Each row is a point on a landscape with many valleys, with its height.
A ball rolls from a point to the lowest of its 2 nearest points, and stops where none of them is lower. Distance is the straight distance between rows; heights are no part of it.
Z770: [114 156 125 108  99 159 166  87 109 113  87  98 129 154  99  93 184 165
  99 126 146 127 155]  (h 38.1)
Z182: [109 108 140 112  84 198 128 167 154 122 138 144 109 126 149 150 222 111
 107 154 124 168  80]  (h 34.6)
Z41: [141 123 117 105 132 133  77 133 127 144 134 137 100  66 134 168 126 101
 138 110 127 109  95]  (h 44.0)
Z358: [ 76 157 159 126  86 158  83  71 194 154 100  95 166 180 112 103  42 136
 123  84 126 142  66]  (h 25.7)
Z346: [168  93 100 124 191  90  91 121  80  88 142 108 134  95 175 183  94  69
 184 122  99 142 110]  (h 48.4)
Z190: [149 114 140  90 157 134 146 137 126  73 124 176 106  91 158 172 181 116
 166 149 126  88 139]  (h 39.5)
Z412: [ 54 159 133 129 114 122 117  93 160 164  94  99 213 209 155  48 133 109
 148  68 131 129  93]  (h 52.9)
Z747: [178 116 170 137 128 110 158 116  48  90 182  85 129  80 225 152 169 113
 173 183  66 156 107]  (h 18.2)
Z687: [173  90 142 158 157  91 159 108  83  86 198 120 148  93 172 154 147  94
 182 167  84 167 112]  (h 46.6)
Z664: [120 132 124 110 125 126 177  83  98 122  77  96 143 143  95 101 165 164
 118 116 146 114 178]  (h 35.6)
Z249: [143  75 163 119 164  98 147 102 130 136 133 120 134 121 119 143 107 155
 120 124 144  85 182]  (h 26.0)
Z904: [171  81 175 106 119 121 193 108 125  96 165 138 117 114 140 163 175 152
 154 170 134  83 165]  (h 26.5)
Z108: [ 63 122 125 135 111 143 124 114 154 193 114 108 165 216 122  62 124 131
 118  82 138 130 123]  (h 7.8)
Z860: [166  73 166 128 124 103 170  85 122 129 144  92 158 103  78 144 126 160
 109 135 134 134 165]  (h 56.5)
Z90: [167 100  52 109  97 116  91 138 108 140 138 115 113 104 129 143 121  78
 186 130 121 133  88]  (h 49.6)
Z418: [143 191 115 134 125 124 128 143  61  92 169 167  85 132 175 110 127 126
 175 160 105  95 127]  (h 54.3)
Z19: [129  78 155 103 153 155 121  97 163 108 134 136 142 142 116 102 140 141
  94  97 147 102 131]  (h 31.0)
Z591: [145  87  73 139  81 117 119 145 134 181 123  94 138 169  76 100  82 135
 117 131 137 133 137]  (h 33.1)
Z233: [126 102 107  94 104 175 134 121 160  99  92 147 160 125  80 128 146 106
 125  99 116 143  77]  (h 42.7)
Z731: [111 187 128 155 164 112 147 161 111 123 131 175  94 126 152 110 143 151
 126 153 136 109 169]  (h 56.0)
Z768: [102 143 141  83 103 177 119  92 177  89  84 144 148 118  78 126 135 115
 125  84 116 141  68]  (h 43.8)
Z187: [148 139  93 114 132 106  77 144 124 147 149 138  99 118 125 141  76 114
 151 115 138 101 119]  (h 62.3)
Z27: [104 150 155 107 112 180 109  90 177  90  83 132 169 154  88 109 116 131
 104  82 113 144  89]  (h 45.0)
Z434: [132 137 128 116 131 122 193 110  99 113  85 125 123 123 103 123 158 167
 120 147 137 112 184]  (h 33.3)
Z139: [109 129 161 102 159 165 105 141 160  90 133 166 111 103 131 147 172 135
 102 120 141 119 118]  (h 41.4)
Z669: [164  83  76  93  89 127  83 138 131 158 143 116 109 117 103 134 104 108
 160 125 144 104  98]  (h 47.9)
Z706: [ 84 179 125 140  83 159 137 141 132 180 140 145  83 147 123  99 158 155
 116 133 142 113 137]  (h 42.4)
Z553: [ 50 150 123 126 123 132 168 113 122 157 106 102 143 183 137  66 193 143
 124 105 155 127 150]  (h 46.5)
Z805: [137 147 125 121 135 113 142 129 108 133 125 153  89 120 141 132 131 145
 152 139 135  67 172]  (h 42.9)
Z159: [177  81 109 129 166  79 101 142 131 117 172 139 128 137 130 141  58 105
 166 134 135 105 141]  (h 44.1)
Z4: [165  96  99 154 111 132 139 142 113 125 105 105 160 108  72 135 101 122
  82 131 121 161 129]  (h 43.6)
Z374: [122 102 148 163 173  56 187 124 131 164 147 118 156 133 124 115 114 152
 133 140 142 127 194]  (h 59.1)
Z132: [151 160  82 112 146  72  70 152 119 150 138 117  97 153 132 134  43 125
 169 123 147 105 142]  (h 60.9)
Z211: [164 147 145 150 145  93 184 131  88  90 129 145 121 114 133 144 132 147
 145 174 115 106 190]  (h 27.8)
Z844: [187  97 162 142 115  77 169 102 112 132 181 115 139 105 115 161 119 143
 166 157 107 107 175]  (h 20.8)
Z672: [119 151 116 141  91 176 146 184 139 101 145 178 102 134 144 138 199 107
 133 168 114 158  96]  (h 50.1)
Z772: [147  99 132 173 169  55 153 134 133 157 162 121 149 134 121 123  71 140
 133 143 134 132 181]  (h 59.9)
Z57: [165  81 118 144 158 104 160  88  67 108 181  92 137 108 198 128 158  91
 210 166  75 177 107]  (h 44.3)
Z351: [ 94 145 127 121 127 146  96 136 177 128 104 154 114  67 126 172 134  78
 143 106 105 172  54]  (h 40.4)
Z810: [158 105 100 134 141 130 144 137  90  92 165 156 115 108 183 125 172  85
 182 160 102 139 102]  (h 38.7)
Z631: [ 58 210 166 113 126 138 108  68 144 137  90  95 131 143 122  92 158 148
 104  88 139 141 122]  (h 50.2)
Z107: [121 160 106 108  94 147 120 123 125 130  98 139 103 101  85 138 128 138
 129 113 128 115 111]  (h 41.1)
Z282: [ 90 112 190 130 174  89 180  91 110 137 125  59 160 133 152 113 179 169
  92 120 157 131 183]  (h 59.2)
Z888: [173  72  69 148 105 108 128 162 140 128 139 125 159 147  85 134  73  95
 129 138 120 156 111]  (h 22.9)
Z584: [155 125 116 132 167  66  80 140 111 155 150 115 103 136 150 150  53 129
 152 125 144  84 171]  (h 59.8)
Z38: [ 55 187 142 139  96 139 108 107 159 180  87 102 133 152  97 106  85 138
 106  80 125 154 107]  (h 55.7)
Z756: [123 126 134  97 137 139 128 118 131 137 130 155  96 124 123 122 140 151
 134 117 153  75 149]  (h 41.5)
Z337: [155 111  91 124 192 113 109 116  85  92 124 132 124  94 186 161 131  69
 200 126  93 148 105]  (h 49.8)
Z806: [ 41 185 175 145  88 145 113  84 165 172 100 108 155 207 128  73 135 119
 119  82 113 154 105]  (h 16.9)
Z415: [168 100  54 145  95 109  84 186 133 147 146 112 136 168 106 135  57  90
 138 134 121 160 100]  (h 26.9)
Z414: [107 150 141  96  95 177 110 129 133 112 115 131 103  77 121 158 203 127
 104 135 128 152  84]  (h 29.0)
Z576: [176  83  87 108 121 120 126 113  86 131 134 123 113  80 170 150 161  83
 189 143 113 121 107]  (h 52.0)
Z170: [156  53 116 119 101 157 132 121 134 121 135 111 141 104 106 140 162 106
  97 125 129 144 101]  (h 24.9)
Z688: [ 59 175 161 105 122 138 108  84 189 151 105 130 112 131 104 105  88 146
 134  82 142 113 105]  (h 32.3)
Z283: [116  81  98 130 127 127 112 128 158 171  90  78 199 185 111  88  53 156
  98 104 147 141 120]  (h 33.6)
Z529: [ 52 195 158 125 108 160 129 120 167 144 117 145  97 149 111 105 159 157
 110 111 135 137 124]  (h 24.2)
Z745: [142 173 113 155  89 147 134 170  89 124 185 161  81 139 173  98 156 126
 140 171 121 115 120]  (h 38.6)
Z30: [180  66 110 101 147  72  89 133 134 135 155 118 120 135 130 166  54 118
 171 129 142  77 151]  (h 45.1)
Z37: [135 149 149 166 162  62 204 125  93 119 123 127 141 120 139 142 130 151
 150 165 111 117 214]  (h 29.6)
Z585: [109 116 170 104 169 157 125 102 177  90 119 142 163 163 122  91 150 152
  87  97 146 123 136]  (h 33.4)
Z164: [110 135  73 130 136  75 174 145 110 161  85 121 140 153 102  95 100 139
 167 130 145 107 179]  (h 50.5)
Z650: [109 125 131 110  93 173  80  84 177 142  98 105 184 184 103 102  60 139
 116  82 128 135  74]  (h 28.7)
Z620: [146  85 182 113 137 124 168  67 121 116 139  86 144 131 113 127 161 165
  98 132 147 116 174]  (h 58.0)
Z101: [ 88 132 179 122  91 196  92 127 171 118 105 141 141 143 100 151 153 103
  90  97  95 180  62]  (h 37.7)
Z641: [196 124 183 151 116  85 157 103  84 121 209 108 137  94 153 177 127 143
 166 174  85 120 156]  (h 16.5)
Z354: [157 149 133 142 103 143 155 165  88  91 191 154  91 127 195 106 173 120
 153 188 116 124 113]  (h 36.9)
Z86: [105 157 120 149 111 165 144 172 150 118 120 179 120 145 102 127 149 126
 104 136 119 150 123]  (h 52.1)
Z52: [113 114 118 148 129 149 102  92 147 156  76  80 222 205 128  72  75 145
  90  92 133 150 108]  (h 35.7)
Z632: [111 132 123 131  61 175 111 104 116 168 119  91 122 173  94  92 157 143
  79 109 137 138 128]  (h 36.8)
Z111: [122 104  99 138  70 148 125 118 125 181 117  91 138 181  84  87 120 137
  98 110 136 133 136]  (h 35.3)
Z399: [102 125 139 123 115 175 100 146 172 127  99 149 134  95 115 165 156  86
 111 104 101 174  63]  (h 39.1)
Z946: [162  92 132 143 157 113 180 144 135  78 147 168 142 112 114 145 147 117
 128 155 120 135 151]  (h 38.5)
Z462: [150 111  67 143  74 131  95 168 141 174 132 114 129 167  86 123  72 109
 126 134 129 141 114]  (h 30.5)
Z732: [104 122 144 131 142 118 164 123 120 156 134 129 112 139 141 101 160 163
 114 133 161  98 175]  (h 41.7)
Z407: [133  93 115 132  92 173 136 149 140 123 136 140 133 129 100 135 174 108
  94 130 123 153 106]  (h 22.8)
Z473: [111 155 125 100 114 139  93 126 152 129 118 153  89  58 120 169 137  96
 154 110 120 133  71]  (h 42.0)
Z905: [189 133 189 155 118 100 166 117  56  93 218 106 139  92 182 158 149 136
 171 188  70 147 123]  (h 10.0)
Z445: [135 114 125  81  92 157 112  79 112 133 107 102 113 117  92 116 152 143
 119 102 147  93 122]  (h 43.9)
Z405: [113 122  85 129 123 145 110 145 164 145 121 163 117 105 147 148 150  57
 178 116  99 171  63]  (h 44.2)
Z484: [121 147  87 157 143 156 116 153 101 111 143 154 110 120 193 126 186  73
 164 151  79 197  78]  (h 47.3)
Z712: [135 175  89 125 118 127 112 141  91 105 163 171  85 120 149 127 121  98
 194 138 110 106 100]  (h 53.4)
Z609: [170 130 153 156 130 119 134 150  83  99 159 120 107  76 157 158 160 134
 102 181 121 142 138]  (h 32.8)
Z49: [155  56 132 128 109 149 171 128 139  97 140 118 144  97 117 150 202 112
 106 152 126 165 109]  (h 27.1)
Z655: [144 100 192 121 127 143 171  94 126 103 152  80 129 141 126 123 192 179
  77 153 163 137 162]  (h 59.3)
Z313: [176 150 140 160 120 115 116 150  41 104 162 113  98  75 174 151 143 126
 116 175 103 132 126]  (h 30.4)
Z446: [177  76 127 110 126 112 142 106  88 111 136 119 121  69 173 174 168  99
 180 158 103 112 131]  (h 53.2)
Z534: [137 141  75 135 125 105 151 152 121 144 111 150 124 155  91 104  93 133
 159 134 139 112 160]  (h 49.0)
Z163: [182 101 106 176 160  62 134 146 121 118 174 119 151 138 104 130  54 116
 141 153 122 153 153]  (h 61.1)
Z89: [166 135  53  96 116 101  85 165 153 124  97 113 150 124 101 165  34 110
 139 121 133 161  83]  (h 34.1)
Z61: [ 99 122 173 125 171 123 153  92 125 120 107  89 154 148 143  95 176 159
  78 110 158 134 173]  (h 57.6)
Z228: [165 146 175  99 113 147 147 160  92  83 130 126  93  78 196 168 193 151
 137 194 129  97 132]  (h 33.2)
Z740: [132 116 100 148 124 119 110 137 122 167  88  83 154 131  87 114  73 149
  77 107 140 149 136]  (h 51.7)
Z879: [ 80 159 133 154 186  97 169 159 126 144 111 159 128 139 150 105 141 151
 110 131 144 122 176]  (h 57.3)
Z759: [129 142 141 136 138  90 220 116  90 121  91 118 132 125 125 131 157 166
 145 160 130 105 203]  (h 31.5)
Z864: [119 147  77 140 141 149  99 132 126 138 133 151 104 105 189 138 167  65
 187 133  84 186  69]  (h 45.7)
Z777: [166  92  50 115 120 116 114 116 101 134 118 116 121  96 153 140 143  66
 202 137 104 155  92]  (h 50.8)
Z327: [ 88 124 146 164 182  69 189 146 118 151 133 129 147 129 145 110 142 149
 122 142 147 125 192]  (h 58.2)
Z18: [165  87 157 142 149  74 155 106 124 134 159 125 132 113 119 153  99 146
 147 143 124  95 188]  (h 23.5)
Z71: [173  58 119 126 122  91 122 120 132 152 133  81 149 122  80 130  72 143
 114 133 144 125 150]  (h 49.1)
Z441: [150  81 164  97 143 135 162 116 143  93 151 155 107 118 135 148 167 141
 134 144 145  82 156]  (h 28.6)
Z587: [ 94 184 133 111  97 153 137  73 113 126  87  80 130 168 121  72 200 155
 100 110 147 140 142]  (h 41.3)
Z744: [ 72 115 121 122 176  85 156 143 131 176 116 135 142 153 142  91 113 145
 149 102 163  94 169]  (h 49.9)
Z778: [176  92 131 132 160  92  91 124  79 104 164 113 115  91 167 180 101  91
 164 139 105 109 132]  (h 47.0)
Z489: [121 182 109 149  96 146 118 153 114 155 158 166  79 131 138 111 139 133
 133 146 132 111 124]  (h 40.5)
Z769: [118 127 100 133 133  94 118 137 119 190 129 121 106 140 124 106  97 144
 135 122 157  96 165]  (h 46.3)
Z314: [150  86  99  86  87 147 103 109 122 149 132 115 108 110  90 126 126 132
 138 110 145  88 118]  (h 45.9)
Z606: [ 89 163 193 118 114 186  65  88 168 120 134 118 126 166 134 103 172 141
  71  96 134 151 103]  (h 15.6)
Z487: [108 147 143 150 139 147 100  83 153 128  67  93 227 188 143  64 115 132
  88  84 117 154 117]  (h 37.9)
Z95: [172 123 156 128 135 111 121 115  53  82 144 111 111  75 207 189 146 104
 167 161  81  99 141]  (h 25.6)
Z490: [132 140 106 135 158 126 111 161 140 106 161 197 106 130 135 126 110 100
 157 123 127 110 124]  (h 40.7)
Z678: [150 104 100 141 167 116 103 164 157 110 170 169 127 135 133 127  79  94
 150 119 134 118 117]  (h 42.2)
Z409: [129  93 107 114 100 157  87 128 166 160 101  97 183 179  96 115  46 142
  97  93 137 136  86]  (h 31.1)
Z570: [ 50 110 127 112 163  99 133 119 136 178 115 102 164 163 143  73 130 140
 133  76 164  96 141]  (h 53.3)
Z711: [148 109  87 131 100 147 105 151 132 136 121 135 129 107 100 146 117  95
 117 117 121 142  93]  (h 16.6)
Z982: [107 164 149 118  93 178 101 122 122 133 112 118 105 106  99 139 169 146
  81 122 132 142 109]  (h 25.2)
Z343: [ 88 166 193 128  73 181  82  73 180 139 124 116 137 191 116  98 143 118
  98  88 109 150  89]  (h 21.2)
Z666: [147 103 113 119 164 118 104 149 160 125 116 146 150 118 112 141  56 130
 110 104 145 115 117]  (h 55.6)
Z524: [138 154 183 133 138 116 172 146  95 117 138 121  94 107 173 140 173 180
 113 187 143 100 186]  (h 27.9)
Z266: [150 146 113 171 182  86 144 149 100  90 165 170 124 150 140 113  89 117
 150 146 116 121 163]  (h 33.5)
Z814: [150 103  85 155  97 146 130 161 122 134 153 153 122 127 118 130 140  92
 124 144 116 141 114]  (h 20.0)
Z406: [139 172 156  97 106 154 144 149  94 102 114 137  79  88 156 150 184 170
 120 173 139  98 139]  (h 36.0)
Z115: [169 152 130 167 144  81 162 124  66  90 157 134 121 129 144 137 103 136
 169 164  98 114 183]  (h 29.5)
Z797: [162  79 120 120 156 125 163 137 144  77 113 162 158 103  97 145 127 109
 122 128 122 135 132]  (h 40.0)
Z521: [ 77 186 125 130 107 129 102 129 168 172  97 128 116 127  88 132  65 135
 118  97 133 139 105]  (h 57.1)
Z472: [143 157  80 115 143 113  75 133  86 104 152 139  98 114 152 150  89  84
 195 119 112 122  91]  (h 52.3)
Z809: [144 128 129 150 180  88  88 148 121 152 146 130 107 112 148 139  73 135
 114 121 142 103 162]  (h 58.8)
Z516: [122 134 126 110 139 144 169 121 135 102  93 149 123 134  93 116 153 150
 118 124 141 111 161]  (h 35.4)
Z600: [103 157  93 106  92 143 134 113 161 148  83 129 136 157  69  98  87 138
 139  94 136 125 115]  (h 44.8)
Z510: [ 94 152 119 112  88 163 129 113 166 131 108 152 124 141  75 118 117 128
 130 103 129 130 104]  (h 43.0)
Z954: [131 162  84  94  93 114  84 153 177 152  91 111 146 136  96 158   9 134
 129 114 137 159  78]  (h 28.5)
Z705: [ 40 196 146 122 128 121 111  97 144 174  83  88 136 128 119 100 108 149
 108  74 139 140 119]  (h 53.9)
Z628: [121 119 129 128 132 166 152 134 154  96  89 142 158 150  87 111 139 135
  78 113 123 151 128]  (h 45.8)
Z517: [119 161 108 149 102 165 125 174 120 113 135 158 110 111 169 146 201  86
 142 168  88 185  76]  (h 48.9)
Z256: [131 204 125 151 150 126 137 162  96  93 152 183  87 130 163 115 142 131
 152 161 121 106 139]  (h 55.0)
Z846: [154  80 136 136 134 150 167 158 132  89 151 128 130  96 162 152 216 108
 121 185 122 175 109]  (h 29.8)
Z272: [141 122 131 130 148 126 180 141 134  85 127 170 123 127 106 128 148 140
 119 151 138 120 162]  (h 37.1)
Z760: [138 148 163 155 185 114 113 159 114  95 142 158 107  91 152 152 137 143
  92 154 131 125 158]  (h 61.0)
Z189: [135 133 113 143 160 122 147 159 142 100 128 182 124 132 110 123 118 122
 121 131 131 120 144]  (h 38.8)
Z833: [ 28 195 176 130 116 146 126  93 193 142 104 138 116 159 107  91 120 139
 125  96 128 139 109]  (h 28.3)
Z542: [160 160 171 129 134 119 176 148  91  76 133 147 103 108 171 150 167 161
 135 191 125  95 175]  (h 25.4)
Z241: [ 66 152 143 139 166 135 115 106 155 140  71  98 214 173 144  73 106 136
  95  76 130 150 110]  (h 40.3)
Z621: [141 121 178 133 141 122 154 123 104 122 141 119 106 103 148 150 160 169
  96 157 145 107 180]  (h 30.3)
Z420: [ 86 105 109 118 183  86 127 151 152 181 104 113 161 151 137  99  64 148
 130  99 162 107 148]  (h 47.1)
Z213: [131 134 118 134 146  80 145 128  98 160 120 126 105 132 141 124 110 144
 155 142 143  77 190]  (h 44.4)
Z15: [ 98 159  86 128 118  98 105 150 142 202 129 126  99 153 117 100  81 138
 152 112 156 105 140]  (h 48.7)
Z668: [171 126 163 136 120 124 191 159 102  68 189 142 111 116 193 133 186 133
 159 210 116 130 125]  (h 34.8)
Z334: [174  51 118 124 136 100 103 131 133 138 151 112 139  99 111 151  86 119
 123 124 139 116 128]  (h 47.5)
Z572: [123 155 136  84  84 178 129  76 127 108 103 108 113 141  94 107 184 153
 113 111 141 115 125]  (h 40.9)
Z220: [ 70 143 132 142 186 128 137 131 156 144  78 125 189 156 125  86  98 146
  85  85 141 140 134]  (h 42.8)
Z341: [125 119 107 116  85 162  91 129 153 157 108 116 133 124  80 138  88 115
 102  95 125 147  82]  (h 20.4)
Z861: [171 118 180 140 122 111 138 109  45  80 176  89 118  86 220 178 142 119
 179 174  55 107 138]  (h 23.4)
Z171: [155 141 128 182 172  69 141 133  71 101 189 125 125 147 142 124  75 128
 167 155 107 124 171]  (h 31.2)
Z783: [ 59 169 118 144 118 124 106 143 162 213 134 130  99 158 126 102 100 140
 123 101 149 121 124]  (h 46.4)
Z59: [ 89 144 152 124  82 183 103  95 161 153 120 125 139 197 103  90 141 124
 101  87 124 140 110]  (h 18.0)
Z626: [ 82 108 145 121 168 119 139 101 138 157 110 100 159 158 138  80 138 150
  98  93 159 114 158]  (h 55.8)
Z280: [135 106  83 115  97 139  82 177 184 159 134 138 148 163 111 149  35 104
 132 110 131 146  71]  (h 66.6)
Z481: [ 97 121 177 114 173 158 152 128 169  89 132 147 127 170 134 103 184 160
  91 127 166 126 158]  (h 36.3)
Z303: [ 83 124 175 119  82 204 109 156 168 124 132 155 120 153 124 155 200 107
  98 125 110 178  73]  (h 36.4)
Z968: [163  59 119  94 149  99  91 129 154 151 143 115 128 128 121 140  61 134
 133 112 157  82 141]  (h 46.0)
Z989: [ 65 177 137 119 104 121  97 113 197 169  96 107 127 131 106 138  17 143
 120  94 146 149  83]  (h 58.6)
Z167: [135 131 163 140 190 105 117 142 124 127 143 161 105 109 154 145 115 141
 111 131 138  93 176]  (h 60.0)
Z197: [130 174 134 105 115 149 137 130 110 112 102 151  91  95 116 141 158 155
 119 141 138 105 139]  (h 38.4)
Z271: [156 136 104 137 142 126 144 149  92  70 153 172 109 115 150 134 153 101
 172 155 110 121 122]  (h 37.0)
Z951: [ 73 147 148 144  96 153 111 104 160 190  89 108 183 231 120  74 107 122
 117  78 112 151 103]  (h 11.7)
Z646: [126 142  88 109  70 137  82 147 160 167  98 106 133 129  83 158  46 119
 119 100 126 154  72]  (h 24.0)
Z142: [159 117  92 171 169  78 135 161 127 127 122 128 158 137 105 121  50 121
 114 136 130 155 157]  (h 62.0)
Z882: [ 91 123 128 139 187 120 126 146 168 149 103 144 168 151 122 103  77 147
 100  98 147 121 139]  (h 44.6)
Z371: [159 121 133 120 157 119 136 130  90  73 143 165 106  92 176 163 153 104
 178 158 103  92 136]  (h 38.3)
Z378: [ 94 122 119 120 109 157 126 105 159 156 110 125 155 186 103  74 119 141
 115  89 144 117 131]  (h 13.4)
Z995: [183 131 132 142 117 104 111 124  47 110 159 107 101  84 168 161 124 122
 143 162  99 102 141]  (h 28.1)
Z911: [176  69 133 122 102 122 164 104 110 110 136 104 134  93  86 146 144 140
 118 145 126 125 144]  (h 55.3)
Z432: [108 138 141  88 113 147  98 101 144 158 135 142  88 116 112 122 127 146
 135 105 149  82 120]  (h 39.0)
Z465: [181  54 132 110 111 113 143 105  98 119 147 109 121  73 129 165 154 115
 144 146 124 100 140]  (h 54.2)
Z556: [168 134  69 139 123 101  93 160 113 131 103 110 135 116  98 154  54 112
 116 125 132 154 116]  (h 38.9)
Z22: [159 122  97 156 162 103 143 140  89  67 177 161 124 142 134 123 107  95
 172 144 107 129 133]  (h 35.5)
Z990: [128 106 154 144 156 107 174 126 137 134 170 148 115 142 141 114 142 157
 120 151 151 102 181]  (h 39.7)
Z136: [ 57 179 177 142  83 143  97  58 183 151  90  96 166 195 124  84  83 121
 132  84 110 150  83]  (h 21.9)
Z60: [113 133 117 144 125 161 120 169 165 124 119 173 138 138  99 136 115 108
 102 115 116 152 106]  (h 53.1)
Z258: [134  98 128 102 113 176 130 144 134 108 127 130 111  93 145 153 219 114
 114 151 131 152  88]  (h 32.4)
Z424: [ 68 215 166 108 113 151 119  80 135 116  86  86 129 165 133  84 209 158
 104 107 147 149 135]  (h 45.3)
Z993: [120 176  93 144  85 160 156 172 135 109 132 189 102 144 110 126 162 110
 147 152 108 138 111]  (h 51.1)
Z226: [162  98 113 114 148 104  67 130  96 134 151 123  98  75 154 178 105  98
 142 122 126 101 113]  (h 45.6)
Z975: [122 166 110 175 117 121 131 155  89 173 109 109 112 118 108 119 130 146
  72 138 132 154 155]  (h 54.1)
Z834: [170 125 190 110 129 134 151 132  88  80 122 115 108  73 172 195 180 158
 117 180 123 104 164]  (h 30.6)
Z856: [145 146  89 115 159 121  89 131  89 106 136 139 107  84 171 163 128  75
 191 119 107 141  88]  (h 51.2)
Z912: [ 72 166 120 144 102 134 112 134 127 206 126 115 103 144 122  97 141 150
 101 112 149 126 135]  (h 44.5)
Z790: [135  79 156  98 162 129 117  93 144 129 121 118 145 132 123 116 105 153
 107  95 153  80 149]  (h 28.8)
Z577: [177 126 190 136 131 107 145 123  79  83 147 111 120  70 186 203 157 138
 134 178  95  99 168]  (h 28.2)
Z593: [147 104 124 152 122 146 163 142 128  95  99 131 156 124  74 129 139 131
  70 136 121 163 144]  (h 44.9)
Z794: [112 153  97 156 122 115 127 140  97 177  79  86 136 121  93 114 108 152
  78 115 136 152 155]  (h 53.0)
Z457: [101 146 157 129 121 180 116 122 165 107  88 132 164 172  98 113 145 132
  66 101 111 162 111]  (h 46.1)
Z461: [ 64 142 143 120 142 116 171 124 111 167 125 108 122 152 159  88 189 160
 115 123 168 101 169]  (h 43.7)
Z175: [113 116 198 137 149 109 180  96 111 137 143  73 128 129 149 124 185 191
  81 154 158 133 184]  (h 60.5)
Z137: [159 102  83 139 151 125 136 105  74 115 150 107 118 106 203 118 172  80
 194 164  86 173  93]  (h 41.2)
Z196: [146 138 109 165 160 110  72 163 121 138 155 146 108 112 140 146  80 107
  97 117 133 137 119]  (h 57.2)
Z872: [113 108 168 134 171 134 159 143 161 116 156 162 112 145 136 114 159 156
  96 148 161 115 169]  (h 38.2)
Z215: [139 121 107 101 151 137 133 138 137  97 126 179 108  88 160 156 177  88
 181 134 117 122  97]  (h 41.0)
Z667: [ 91 161 162  81 118 151  93  77 166 129 110 135 101 107 102 128 116 149
 131  85 143  94 110]  (h 35.9)
Z28: [119 145 110 119 121 121  69 147 169 170 140 142 106 126 115 136  54 125
 129 100 150 119 100]  (h 63.8)
Z62: [144  93 100 108 133 151 143 137 148  93  89 151 160 109  85 137 115 110
 119 111 124 136 103]  (h 41.6)
Z604: [ 42 162 130 120 135 128 141 104 146 148  90 103 184 187 140  60 158 129
 127  76 142 131 122]  (h 49.7)
Z217: [126 127 134 108 149 142 109 151 145 101 139 177 103  90 142 154 164 108
 137 127 131 118 103]  (h 42.6)
Z53: [175 125  78 167 111  97 122 156  93 122 113 106 137 106  85 144  85 112
 100 142 117 159 135]  (h 41.9)
Z568: [ 97 145 170  89 135 170  98 109 164 106 122 147 113 108 112 133 155 141
 103  97 137 117 101]  (h 39.2)
Z379: [131 127 109 129 147 140  97 163 171 128 116 163 148 118 107 149  67 107
 109 100 128 138  89]  (h 54.4)
Z722: [ 86 166 174 109  81 185  82  95 152 128 127 115 103 133 107 125 170 139
  84 109 126 147  92]  (h 21.4)
Z14: [119 159  76 124 111 121 131 146 150 149  97 146 132 151  77 118  68 131
 143 109 134 131 129]  (h 46.9)
Z675: [179 102 180 127 100  97 196 102 120 125 181 126 126 118 137 158 151 158
 166 177 119  90 176]  (h 23.9)
Z842: [116 115  98  97 132 157 126 128 167 125 109 169 110  83 148 149 187  82
 174 124 112 147  76]  (h 42.5)
Z345: [141  79 110 135 130  99 132 116 129 158 104  83 163 139  86 102  77 150
  99 118 149 131 152]  (h 50.4)
Z195: [140 149 113 176 131 121  95 161 100 153 146 130 108 107 128 131 107 125
  85 138 129 140 135]  (h 55.5)
Z514: [157  99 166 135 132 135 140 136 108 103 151 120 114  85 134 158 173 153
  87 164 137 131 145]  (h 32.7)
Z994: [137 144  79 128 131 106  83 171 165 151 135 138 126 154 113 131  34 116
 134 111 144 136 107]  (h 65.3)
Z987: [169 103 168 130 131 132 184 153 120  73 170 131 121  93 173 163 198 135
 135 201 124 147 128]  (h 32.6)
Z368: [151  70  83 140  95 154 114 164 158 144 113 129 164 141  96 143  92  88
 114 114 115 162  80]  (h 19.8)

Where does a ball stop that starts at each point below?
Z337 | Z606
Z163 | Z606
Z975 | Z272
Z860 | Z211
Z521 | Z211
Z604 | Z844
Z534 | Z905
Z175 | Z108
Z379 | Z215
